Each scene shows the same named points in several views. A view is turned or mirrored, and shifted as a whole, has a little noise and may leave points out.
(in the rows, 100 means zero)

Scene 1
View 1
nugal: [100, 110,  92,  87, 104,  92,  84, 109,  92, 106,  89, 111,  98, 122, 103,
 102,  90,  87, 105, 137, 106, 127,  94,  92,  95, 101,  88, 101,  99,  89,
  96, 109, 107, 103, 105, 105, 100, 103, 113,  74,  85, 120,  89,  96, 112,
 113,  99]
vug: [109,  79, 108, 121,  94, 118, 107, 114, 110,  81, 106, 110, 114,  85,  87,
  97, 101, 115,  90,  84,  97,  88, 111, 119, 108,  99,  92, 102,  85, 102,
 114, 100, 100, 101,  90, 119,  76,  96, 113, 102,  96,  95,  99,  99, 103,
  90,  97]
Sukud: [ 97,  95, 107, 104,  91, 107,  95, 102, 103,  91, 101, 113,  99,  93,  88,
 101,  97, 101,  93, 110, 104, 107, 108, 109, 104,  97,  87, 102, 103,  91,
 104,  95,  93, 100, 101, 115,  84,  96, 104,  94,  87, 111,  94,  94,  95,
 106,  98]
rifa: [100,  97, 101,  99,  96, 103,  94, 109, 100,  95,  98, 111,  98, 104,  95,
 100,  94,  96,  97, 117, 102, 113, 101, 106,  99,  97,  89, 102,  98,  91,
 102, 101, 101, 100, 100, 111,  89,  97, 110,  89,  86, 113,  94,  96, 103,
 105,  99]
Kel: [104,  99, 100, 103, 101, 104,  97, 103, 101,  96,  94, 110, 112, 100,  91,
 102, 100, 104,  95, 106, 105, 108, 108, 106, 104, 100,  86, 100,  91,  96,
 106, 104,  93, 103,  99, 114,  86, 103, 111,  89,  91, 106,  92,  98, 103,
 108,  97]
kazel: [103, 104,  97,  97, 102, 100,  92, 105,  96, 100,  92, 109, 109, 106,  96,
 101,  96,  97,  98, 116, 105, 114, 103, 101, 100, 100,  85,  99,  93,  94,
 103, 106,  97, 104, 100, 111,  92, 104, 113,  83,  91, 110,  91,  97, 106,
 110,  97]
Nubav: [107,  77, 102, 110,  94, 114,  99, 131, 107,  85, 107, 112,  93, 104, 103,
  92,  91, 100,  99, 109,  93, 102,  91, 113,  99,  94, 103, 105,  94,  95,
 105, 101, 122,  98,  93, 108,  86,  90, 116,  95,  88, 109, 100,  96, 114,
  85, 100]
dofad: [101,  74, 105, 107,  87, 115,  96, 130, 109,  83, 112, 114,  81, 102, 102,
  91,  88,  95,  99, 116,  92, 104,  91, 116,  97,  90, 105, 107, 104,  91,
 102,  96, 124,  95,  96, 108,  86,  83, 111,  96,  82, 114, 102,  93, 108,
  84, 101]
vod: [ 96, 100, 102,  96,  95, 102,  91, 105, 100,  97,  97, 112,  96, 104,  94,
 100,  94,  94,  97, 122, 104, 116, 102, 104,  99,  97,  88, 102, 105,  89,
 101, 100, 100, 101, 103, 111,  90,  97, 106,  87,  85, 116,  92,  95, 100,
 108,  99]
did: [111,  84, 100, 112,  99, 112, 102, 125, 106,  88, 102, 111, 107, 103,  99,
  95,  96, 105,  97, 101,  96,  99,  99, 111, 102,  98,  97, 102,  84, 100,
 110, 106, 113, 102,  93, 111,  85,  96, 118,  93,  94, 102,  99, 101, 113,
  89,  98]
neb: [ 97,  94, 108, 105,  91, 110,  98, 100, 104,  90, 102, 113, 102,  87,  84,
 101,  99, 104,  91, 103, 103, 103, 111, 112, 105,  97,  85, 102, 101,  92,
 106,  94,  89, 100, 100, 118,  80,  96, 104,  96,  88, 108,  94,  94,  92,
 106,  98]
rufim: [102,  93, 100, 100,  95, 104,  94, 115, 102,  93, 101, 112,  95, 106,  97,
  98,  93,  96,  98, 118, 101, 111,  98, 106,  99,  95,  94, 103, 100,  92,
 102, 101, 108,  99, 100, 109,  90,  95, 111,  88,  87, 113,  95,  96, 106,
 100,  99]
View 2
vod: [ 96, 112, 102, 107,  93, 111,  94,  94,  91, 116,  93,  92,  88, 101, 106,
 111, 103,  89, 101,  92, 107, 104, 108,  82,  96,  94, 107, 104, 101,  76,
  91, 105, 100,  95,  93, 100, 102,  83,  85, 107, 100,  96, 108,  97, 117,
 104,  91]
did: [ 89, 106,  92, 106, 105,  95, 101,  96, 102, 105, 101, 103, 108,  94,  93,
  98,  89, 102,  94,  92, 102,  98,  96,  90,  88,  99,  97, 119,  99,  94,
 102, 102, 101, 108,  91,  93,  99, 103,  83, 106, 106, 100, 102,  96, 104,
 108, 103]
Sukud: [ 86, 113, 103, 106,  91, 111,  90,  82,  97, 114,  93,  97,  99, 101, 108,
 107,  98,  95, 103,  96, 107, 100, 103,  82,  96,  91, 104, 106,  99,  78,
  90, 107, 100, 101,  98,  98, 108,  88,  93, 112, 101, 100, 112, 100, 118,
 110,  95]
rifa: [ 93, 110, 100, 106,  95, 108,  96,  95,  92, 113,  95,  94,  93, 100, 104,
 108, 100,  91, 100,  92, 106, 103, 106,  84,  94,  95, 105, 107, 101,  79,
  93, 104, 100,  98,  93,  99, 102,  87,  84, 107, 101,  96, 107,  96, 115,
 104,  93]
dofad: [ 95, 125, 106, 113, 109, 106, 101,  88,  94, 111, 101, 109, 107,  95,  91,
 111,  97, 102,  90,  86, 100,  87, 107,  85,  94, 106,  89, 138, 107,  88,
  89, 100,  94,  92,  93,  86,  92, 105,  75, 116, 111,  94, 104,  93, 106,
  97,  88]
nugal: [107, 104,  97, 106,  97, 109,  98, 120,  79, 117,  91,  83,  69,  99, 101,
 110, 112,  82,  98,  88, 105, 114, 112,  82,  92,  97, 115,  99, 101,  71,
  98, 102, 104,  87,  82, 104,  95,  76,  71,  96,  95,  92, 102,  90, 118,
 102,  85]
kazel: [ 95, 103,  96, 105,  93, 103,  96, 103,  92, 113,  93,  89,  87,  99, 104,
 104, 101,  89, 102,  94, 106, 110, 102,  84,  92,  92, 111,  96,  96,  80,
  99, 105, 104, 101,  90, 102, 104,  83,  86, 101,  98,  97, 106,  97, 115,
 108,  96]
Nubav: [ 94, 115,  98, 111, 109,  99, 102,  96,  97, 107, 101, 107, 107,  95,  90,
 106,  92, 103,  90,  88, 100,  92, 102,  88,  90, 104,  92, 132, 104,  92,
  96,  99,  98,  99,  90,  88,  92, 106,  78, 111, 108,  95, 101,  93, 104,
 101,  95]
rufim: [ 96, 113, 100, 109,  99, 107,  97,  97,  92, 112,  95,  95,  93,  99, 100,
 108, 100,  94,  96,  91, 104, 101, 106,  84,  93,  97, 103, 114, 102,  82,
  94, 103, 100,  96,  91,  96,  99,  92,  80, 108, 102,  95, 106,  95, 112,
 103,  92]
Kel: [ 89, 102,  94, 103,  92, 102,  94,  94,  99, 110,  93,  92,  96, 100, 106,
 101,  96,  94, 103,  97, 108, 106,  99,  86,  91,  90, 107,  97,  95,  83,
  99, 106, 104, 108,  93, 101, 109,  87,  92, 103,  99, 101, 108, 101, 113,
 112, 102]
neb: [ 82, 117, 105, 105,  90, 111,  88,  72, 103, 113,  94, 101, 108, 104, 109,
 107,  93,  98, 104,  97, 107,  94, 101,  83,  98,  91, 100, 108,  99,  82,
  86, 108,  99, 106, 103,  97, 112,  92,  98, 116, 103, 101, 115, 106, 116,
 110,  97]
View 3
nugal: [100, 111, 109, 112,  75, 112, 103, 120,  89, 106,  93, 108, 119, 118,  95,
  98, 115,  90, 105, 123, 102,  89,  96,  87,  81, 125, 135, 105, 100,  98,
  95, 113,  92, 111, 134, 102, 106, 100,  79,  91, 110,  84,  91,  95, 100,
  91, 109]
rufim: [ 98, 114, 115, 109,  83, 101, 100, 111,  96,  98, 100, 108, 105, 110,  95,
 101, 109,  86, 103, 108,  99,  94,  95,  94,  91, 104, 112, 110, 103,  94,
 107, 114,  89, 100, 115, 102,  96,  96,  96, 103, 111,  92,  96,  96, 100,
 100, 107]
Nubav: [ 97, 118, 117, 114,  83,  94,  97, 105, 103,  95, 103, 115,  94, 101, 105,
  99,  96,  83,  96, 103, 103,  99,  98, 100,  99,  96, 108, 113, 101,  91,
  99, 115,  80,  86,  97,  98,  89,  95, 102, 111, 109,  97, 102, 101, 102,
 103, 100]
Kel: [ 93, 112, 105,  99,  95, 105,  95, 115,  92, 106,  98, 105,  99, 115,  82,
 111, 117,  92, 103,  96,  88,  91,  96,  97,  85, 102, 115, 103, 100,  96,
 114, 111, 102, 108, 113, 103,  99, 101, 103,  94, 109,  94,  95,  97,  96,
 104, 104]
did: [ 93, 116, 110, 110,  88,  97,  96, 108, 101, 101, 102, 116,  91, 104,  98,
 105,  98,  87,  97,  95,  99,  97, 101, 104,  94, 102, 118, 106,  97,  93,
  98, 112,  88,  91,  98,  98,  92,  98, 103, 104, 106,  99, 102, 104,  99,
 107,  96]
Sukud: [ 98, 113, 113, 101,  92, 104,  97, 114,  94,  98, 100, 101, 105, 116,  84,
 106, 119,  87, 107, 100,  89,  92,  90,  91,  87,  94,  99, 110, 103,  95,
 122, 114,  97, 104, 114, 106,  96,  98, 106, 101, 114,  91,  93,  92,  98,
 101, 109]
rifa: [ 98, 112, 112, 104,  87, 106,  99, 115,  92, 101,  98, 103, 110, 116,  89,
 103, 118,  88, 106, 108,  94,  92,  91,  90,  86, 103, 109, 109, 102,  94,
 114, 113,  95, 106, 120, 104,  99,  98,  97,  99, 114,  88,  92,  93,  98,
  98, 111]
dofad: [100, 120, 124, 117,  78,  94, 100, 103, 104,  89, 105, 113,  99, 100, 109,
  95,  98,  80,  98, 109, 104, 100,  93,  96, 101,  93,  96, 118, 102,  89,
 103, 118,  75,  83, 101, 100,  87,  93, 101, 114, 113,  93, 101,  98, 105,
 101, 105]
neb: [ 97, 114, 115,  98,  96, 102,  95, 111,  96,  95, 103, 100, 101, 114,  83,
 109, 119,  87, 106,  95,  86,  93,  88,  92,  89,  86,  88, 111, 103,  94,
 129, 114,  98, 102, 106, 106,  93,  98, 113, 104, 115,  94,  94,  92,  96,
 104, 110]
kazel: [ 95, 111, 106, 103,  90, 107,  98, 117,  91, 107,  96, 105, 106, 118,  85,
 107, 116,  90, 106, 104,  92,  91,  97,  94,  83, 110, 124, 104, 100,  97,
 107, 110, 100, 110, 120, 104, 103, 101,  94,  94, 110,  92,  94,  96,  96,
 100, 105]
vug: [ 90, 116, 109,  98, 105,  95,  89, 105, 101, 100, 105, 109,  81, 105,  84,
 115, 107,  87, 100,  78,  85,  97,  98, 107,  95,  84,  96, 108, 100,  92,
 119, 112,  99,  94,  86, 103,  88,  99, 123, 106, 106, 104, 102, 103,  95,
 113,  96]
vod: [ 99, 112, 113, 106,  85, 107, 100, 116,  92,  99,  97, 103, 111, 116,  89,
 101, 118,  88, 108, 111,  94,  92,  91,  89,  86, 105, 110, 110, 102,  95,
 112, 114,  93, 108, 121, 104, 101,  98,  95,  99, 114,  89,  91,  93, 100,
  97, 110]
View 4
neb: [101, 108,  96,  91,  91,  99,  97, 104,  95, 103,  99,  73,  79, 106, 100,
 111, 104,  99, 101, 103, 105, 104, 102, 108, 116,  92,  93, 101, 100,  89,
  91,  99,  87,  89, 109,  99, 105,  84,  91, 102,  96, 112, 105,  96, 107,
 103, 102]
nugal: [ 96,  95, 105, 108, 109, 104,  99,  94,  97,  76, 111,  99,  86, 103, 112,
 108, 103,  88,  78,  99, 100,  84, 104,  87,  89, 101, 107, 114,  82, 123,
 107, 101,  97, 115, 107, 100, 109, 102, 104, 117, 115,  87, 102, 120, 102,
  99,  79]
rufim: [101, 107,  96, 103,  99,  97,  93, 103,  95,  93, 104,  87,  89, 103,  97,
 108, 104,  95,  92, 102, 100,  98, 102,  98, 105,  95, 103, 106,  93, 107,
  99, 107,  95, 102, 103, 105, 111,  92, 105, 108, 106,  92, 104, 111, 105,
 101,  94]
did: [ 96, 119,  88, 109,  96,  90,  87, 108,  98,  94, 100,  95,  96,  92,  88,
 100,  99, 113, 100,  99,  97, 102, 103, 103, 114,  96, 104,  94, 101, 101,
  90, 112, 101, 100,  99, 111, 103,  92, 109,  95, 100,  92, 112, 107, 109,
 102, 107]
Sukud: [100, 105,  98,  97,  96,  98,  99, 101,  95,  98, 101,  78,  81, 106, 104,
 110, 104,  97,  97, 101, 104,  99, 104, 104, 110,  94,  96, 105,  98,  95,
  95,  98,  89,  95, 110,  98, 106,  88,  95, 107, 100, 108, 105, 102, 105,
 102,  98]
dofad: [108, 117,  91, 102,  90,  91,  82, 114,  92, 106, 101,  80,  94, 103,  83,
 107, 107,  94, 100, 106,  95, 116,  93, 101, 112,  89, 105, 104,  98, 100,
 105, 123,  97,  96,  94, 114, 122,  83, 117, 104, 106,  76, 103, 111, 106,
 103, 101]
rifa: [ 99, 104,  99, 101,  98,  99,  97, 101,  96,  91, 103,  86,  84, 103, 102,
 109, 103,  96,  91, 101, 102,  96, 103,  99, 104,  95,  99, 107,  93, 106,
  98, 101,  93, 102, 106, 101, 108,  93, 100, 108, 105,  99, 104, 108, 104,
 102,  93]
Kel: [ 93, 107,  97, 103, 100,  98,  99,  98,  99,  88, 102,  92,  84,  99, 104,
 106,  99, 105,  94,  98, 103,  92, 109, 103, 108,  98, 100, 100,  96, 100,
  89,  96,  93, 101, 111, 100,  98,  96,  94, 103, 100, 110, 109, 104, 106,
 102,  98]
vug: [ 96, 121,  87, 101,  90,  88,  90, 109,  99, 104,  94,  86,  90,  94,  87,
 102,  98, 119, 110,  99, 101, 107, 107, 113, 126,  95,  96,  87, 109,  85,
  80, 105,  96,  89, 102, 109,  97,  86,  99,  89,  88, 113, 113,  95, 110,
 104, 116]
kazel: [ 94, 101,  99, 105, 103, 100,  99,  96,  99,  82, 105,  95,  84, 100, 108,
 105, 100, 101,  89,  98, 102,  89, 108,  96, 101, 100, 101, 105,  92, 108,
  94,  96,  95, 106, 110,  98, 100,  99,  96, 106, 104, 103, 106, 109, 105,
 101,  93]
Nubav: [103, 118,  89, 107,  94,  87,  83, 111,  95, 100,  99,  89,  98,  98,  83,
 104, 103, 102, 100, 102,  96, 109,  97, 100, 113,  93, 106,  99,  99, 102,
  99, 120, 102, 100,  94, 115, 115,  89, 115, 100, 103,  80, 108, 111, 106,
 103, 103]
View 5
did: [ 97,  98,  99,  89,  93, 100, 102, 111,  97,  95, 100,  90, 100,  95, 107,
 104,  93,  89, 102,  86,  96, 107, 106, 117, 102,  97, 111, 103, 100,  96,
 101, 108, 110,  82,  99,  89,  94, 104,  95, 107, 102,  96, 114,  97,  92,
  94,  93]
nugal: [ 99,  92, 108, 116, 136,  95,  88, 104,  98, 101,  96, 107,  97, 105,  99,
  98,  84,  65, 102,  95,  86, 102, 115, 104,  85,  97, 100, 116, 104, 110,
 104, 108,  77, 112,  89,  99,  99, 116,  94, 111,  78, 116,  91,  83,  94,
  89,  96]
Kel: [102, 103,  97,  97, 106,  94,  95,  97,  90, 103,  91, 103,  94, 110, 106,
 105,  95,  88, 103,  87,  95, 106,  99, 106, 101, 107, 112, 110,  96, 107,
  98, 107,  99, 100, 102,  97,  96, 110,  93, 105, 100, 107,  97,  99, 104,
  91, 101]
rufim: [100, 100, 102, 101, 110,  96,  92, 102, 102,  90,  99,  94, 100,  97, 101,
 103,  90,  81, 103,  89,  93, 103, 110, 109,  93, 101, 109, 112,  99, 106,
 108, 102,  98,  99,  92, 101,  97, 110,  93, 104,  90,  98, 101,  93,  89,
  93,  97]
neb: [108, 111,  92,  93,  94,  90,  91,  88,  98,  86,  92,  97,  99, 102, 104,
 111,  99,  99, 105,  84, 100, 105,  97, 102, 105, 114, 120, 115,  88, 112,
 108,  96, 110, 102,  98, 109, 100, 111,  90,  96, 103,  91,  97, 104,  97,
  94, 104]
vug: [101, 108,  90,  80,  77,  96, 103, 100,  92,  94,  94,  89,  98, 101, 111,
 109, 100, 104, 105,  81, 102, 110,  93, 113, 113, 109, 120, 104,  92,  99,
  99, 105, 123,  81, 103,  95,  95, 103,  93, 100, 114,  89, 110, 110, 100,
  93, 100]
kazel: [101,  99, 100, 104, 116,  95,  93, 100,  91, 104,  92, 106,  95, 109, 104,
 102,  92,  80, 102,  90,  91, 106, 104, 104,  96, 103, 108, 112,  98, 108,
  99, 107,  92, 105,  99,  97,  98, 112,  95, 108,  93, 110,  95,  93, 101,
  90, 100]
rifa: [103, 102, 100, 102, 111,  94,  92,  99,  98,  92,  95,  99,  98, 100, 101,
 104,  91,  83, 104,  90,  94, 104, 106, 105,  95, 104, 110, 114,  96, 110,
 106, 102,  96, 103,  94, 102,  99, 113,  93, 103,  92, 101,  98,  94,  94,
  92,  98]
dofad: [ 99,  99, 101,  94,  95,  97,  96, 108, 115,  74, 108,  80, 109,  80,  99,
 108,  89,  84, 103,  87,  97, 104, 117, 117,  94,  96, 113, 111,  98, 101,
 117,  99, 109,  88,  84, 102,  99, 106,  91,  98,  90,  83, 115,  93,  75,
  98,  90]
vod: [103, 101, 100, 104, 114,  91,  91,  97,  97,  96,  94, 102,  98, 104, 101,
 105,  91,  83, 104,  89,  93, 103, 106, 105,  96, 104, 110, 114,  96, 111,
 105, 103,  94, 106,  95, 103,  99, 113,  93, 104,  92, 104,  96,  94,  96,
  92, 100]
Sukud: [106, 108,  95,  99, 103,  90,  90,  91,  98,  90,  93, 100,  99, 103, 102,
 109,  96,  90, 105,  86,  97, 104, 100, 103, 102, 111, 115, 115,  92, 113,
 106, 100, 102, 105,  97, 107, 100, 112,  90, 100,  97,  96,  96, 100,  96,
  93, 103]
View 6
vug: [ 93, 102, 114, 104,  89, 108,  96,  99,  94,  99,  93, 113, 114, 107,  98,
  98,  83, 105,  95, 104, 100, 133,  94,  94, 110, 110,  90,  93,  95, 100,
 120, 109, 107, 101, 114, 102, 100,  94,  99, 118,  91, 114, 100,  91, 133,
 115,  89]
did: [ 93,  96, 108,  99,  99, 108,  90, 104,  99, 103,  91, 106, 111, 106,  99,
  99,  94,  88,  99, 107,  87, 114,  93,  92, 109, 112,  97,  96,  87, 101,
 116, 101, 108, 102, 103,  97, 110, 100, 103, 107,  96, 103, 102, 102, 114,
 109,  94]
vod: [102, 106, 100,  93,  90, 105,  93,  97,  94, 123,  91, 106,  86, 106, 118,
  96, 100,  95,  97, 106,  90,  98,  94, 106, 101, 112,  91,  92,  86,  98,
 104,  99,  86, 106,  80, 109, 105,  89, 105, 110, 100, 108,  92, 108,  98,
 101, 101]
Nubav: [ 83,  94, 107, 101, 101, 105,  87, 111, 108, 109,  88, 106, 111, 108, 101,
 102,  96,  93, 102, 103,  82, 109, 100,  95, 105, 120,  97, 107,  80,  98,
 118, 103, 106, 102,  94,  93, 114, 103, 102, 102,  98, 102, 106, 105, 106,
 110,  97]
dofad: [ 76,  96, 105, 100,  99, 101,  86, 113, 112, 114,  88, 108, 106, 111, 107,
 103,  96, 101, 104, 100,  82, 109, 105, 101,  99, 129,  96, 114,  75,  95,
 119, 108,  98, 104,  87,  92, 114, 102, 100, 101, 101, 104, 107, 106, 103,
 110,  99]
kazel: [110, 105, 100,  91,  91, 109,  94,  92,  87, 115,  90, 104,  89, 103, 115,
  95, 100,  84,  96, 110,  92,  98,  86, 100, 106, 102,  92,  83,  93, 101,
 104,  95,  94, 104,  88, 109, 104,  90, 107, 111,  97, 104,  89, 108, 102,
 100,  98]
rifa: [100, 104, 100,  93,  92, 106,  92,  97,  94, 119,  92, 107,  91, 105, 115,
  97,  99,  93,  98, 106,  91, 101,  93, 102, 103, 112,  91,  92,  88,  99,
 107,  99,  91, 105,  85, 107, 107,  91, 105, 109,  98, 107,  92, 106, 102,
 103,  98]
rufim: [ 95, 102, 101,  95,  95, 106,  91, 101,  98, 117,  90, 105,  94, 107, 113,
  99,  99,  92, 100, 107,  88, 101,  95, 102, 102, 115,  93,  96,  84,  97,
 108, 100,  95, 104,  85, 103, 109,  94, 106, 107,  99, 105,  97, 108, 101,
 103,  99]
neb: [ 95, 112, 107,  99,  84, 102,  96,  97,  94, 117,  95, 115,  94, 108, 114,
  98,  88, 112,  94, 104, 102, 121,  98, 107, 101, 114,  85,  92,  89,  96,
 113, 109,  88, 105,  91, 109,  97,  87, 101, 120,  94, 117,  94,  95, 118,
 107,  95]
Kel: [108, 106, 105,  95,  88, 109,  96,  91,  86, 110,  93, 107,  98, 105, 109,
  95,  93,  90,  94, 109,  97, 111,  87,  97, 110, 101,  92,  82,  97, 101,
 107,  97,  99, 103,  99, 109, 101,  89, 106, 116,  95, 108,  90, 100, 115,
 105,  94]

In a view up to two points have been moved. Name them for each view, in the order of its rows, or write none.
view 1: neb
view 2: none
view 3: did, rifa
view 4: none
view 5: vod
view 6: Kel
